Points on a hilly landscape, in no order, each with its height.
From any point a ball takes the steepest step (drop divided by distance) to one of its 4 nearest points. It stops when none of these is lower. Distance is the straight distance between rows; heights are no part of it.
Q203 h=23.2: [184, 162,  82, 162, 109, 157, 120, 107]
Q940 h=24.4: [205, 169, 152, 116, 110, 103, 159, 170]
Q289 h=30.9: [144,  92, 108, 100, 125, 183,  61, 128]
Q536 h=30.8: [113, 161, 158,  86, 151, 151, 112, 127]
Q642 h=29.1: [113,  80, 121,  91, 134, 163,  68, 134]
Q146 h=31.6: [181, 158,  90, 188,  88, 168, 129, 110]
Q537 h=56.2: [ 67, 148, 117, 128, 165,  86, 148,  92]
Q754 h=41.2: [132, 101,  93, 100, 134,  61, 120, 159]
Q644 h=40.7: [122, 109, 129,  88, 140,  45, 141, 170]
Q875 h=27.7: [137, 114,  74, 110, 135,  78, 113, 140]
Q824 h=10.1: [176, 115,  93, 108, 118,  93, 110, 156]
Q251 h=41.1: [201, 210, 135, 175,  98, 108, 185, 139]
Q514 h=40.6: [ 65,  58, 194, 138, 148, 108, 156, 126]
Q899 h=37.7: [162, 182, 142, 178,  92, 212, 144, 114]
Q558 h=41.0: [160, 164, 101, 204,  83, 192, 154, 111]
Q208 h=27.6: [ 52,  81,  93, 131, 154, 150,  86,  88]
Q125 h=31.3: [176, 182, 113, 166, 104, 185, 130,  98]
Q446 h=25.3: [199, 198, 150, 121, 119,  99, 165, 166]
Q525 h=16.0: [160, 186,  99, 125, 133, 150, 120,  99]
Q26 h=31.2: [167, 169, 161, 122, 120, 205, 124, 132]
Q780 h=21.5: [176, 165,  77, 146, 123, 146, 114, 107]
Q608 h=20.6: [158, 180, 151, 104, 134, 183, 115, 118]
Q737 h=35.3: [129, 128, 155,  78, 138, 164,  92, 143]
Q332 h=25.2: [134, 184, 104, 109, 148, 140, 116, 106]
Q375 h=35.2: [108, 178, 116,  99, 157, 121, 117, 105]
Q941 h=32.2: [166, 113, 148,  93, 113, 194,  82, 149]
Q630 h=17.5: [209, 118, 117, 137,  94, 123, 125, 171]
Q120 h=20.9: [207, 145, 137, 120, 105, 106, 134, 179]
Q102 h=56.7: [ 71,  88, 105, 164, 146,  48, 171,  90]
Q827 h=53.8: [ 55, 118, 143, 165, 152,  70, 178,  76]
Q19 h=44.4: [ 50, 114, 194, 137, 159,  93, 171, 102]
Q943 h=19.6: [ 59,  57, 110, 125, 144, 138,  87, 110]
Q274 h=17.7: [168, 163, 145,  80, 137,  66, 146, 177]
Q485 h=59.3: [ 71, 109,  90, 141, 154,  56, 149, 101]
Q540 h=52.6: [ 85, 155,  93, 112, 161,  92, 131,  99]
Q858 h=10.0: [ 46,  55, 120, 160, 145, 138, 112,  76]
Q136 h=57.8: [ 82,  58, 117, 165, 130,  23, 172, 119]
Q326 h=50.5: [ 55, 134, 152, 146, 159,  81, 173,  88]
Q238 h=14.3: [192, 127,  85, 135, 103, 118, 113, 146]
Q621 h=31.4: [ 92,  80, 137,  81, 140, 138,  89, 141]
Q814 h=25.7: [204, 124, 136, 166,  64, 143, 142, 183]
Q826 h=27.5: [ 68,  50, 127, 115, 142, 137,  94, 126]
Q712 h=42.5: [177, 146, 180, 140,  89, 223, 123, 147]
Q626 h=36.0: [ 62,  51, 163, 117, 145, 118, 123, 138]
Q219 h=37.5: [ 59, 113, 178, 100, 158, 112, 137, 130]
Q698 h=43.2: [ 57,  31, 139, 145, 141, 125, 127, 114]
Q337 h=18.1: [177, 133, 127,  84, 127,  76, 125, 179]
Q321 h=7.4: [183, 117, 160, 113,  96, 212,  90, 150]
Q791 h=36.5: [144, 123, 154,  75, 129, 177,  86, 148]
Q64 h=17.3: [173, 135,  66, 122, 124, 114, 106, 119]
Q825 h=39.8: [ 72, 160, 148,  96, 165, 115, 127, 112]
Q107 h=37.4: [160, 132, 159,  90, 127, 188,  96, 142]
Q262 h=41.5: [139, 173, 161, 193,  80, 231, 160, 127]
Q86 h=63.1: [ 87, 124,  78, 125, 152,  65, 134, 108]
Q778 h=50.3: [188, 191, 175, 173,  81, 128, 188, 172]
Q402 h=33.8: [206, 142, 161, 159,  72, 135, 161, 186]
Q398 h=17.1: [186, 139,  69, 139, 108, 130, 116, 120]
Q670 h=27.3: [ 83,  80,  92, 110, 143, 162,  69, 112]
Q464 h=39.2: [113, 167,  86, 117, 153, 111, 118,  96]
Q696 h=45.4: [ 48, 136, 158, 126, 162,  91, 159, 104]
Q123 h=33.6: [ 78,  86, 161,  86, 153, 132, 104, 149]
Q480 h=41.3: [ 55,  86, 200, 126, 153, 103, 166, 118]
Q692 h=56.8: [ 58, 131, 110, 152, 159,  68, 166,  88]
Q379 h=39.4: [187, 116, 105, 192,  63, 160, 139, 153]

Call two points neighbours if one is among the 4 nearest of the other. Go from one point of each pair to the other, from neighbour to neighbour, staying as low as possible. Name the highest point that can't be avoided.
Q824 and Q525 -> Q780
Q321 and Q858 -> Q941
Q274 and Q824 -> Q337

Two balls start at each pair of points below. Name the first point that both come to, or write never.
Q737 and Q375 -> Q525
Q379 and Q203 -> Q824
Q642 and Q826 -> Q943
Q289 and Q621 -> Q943
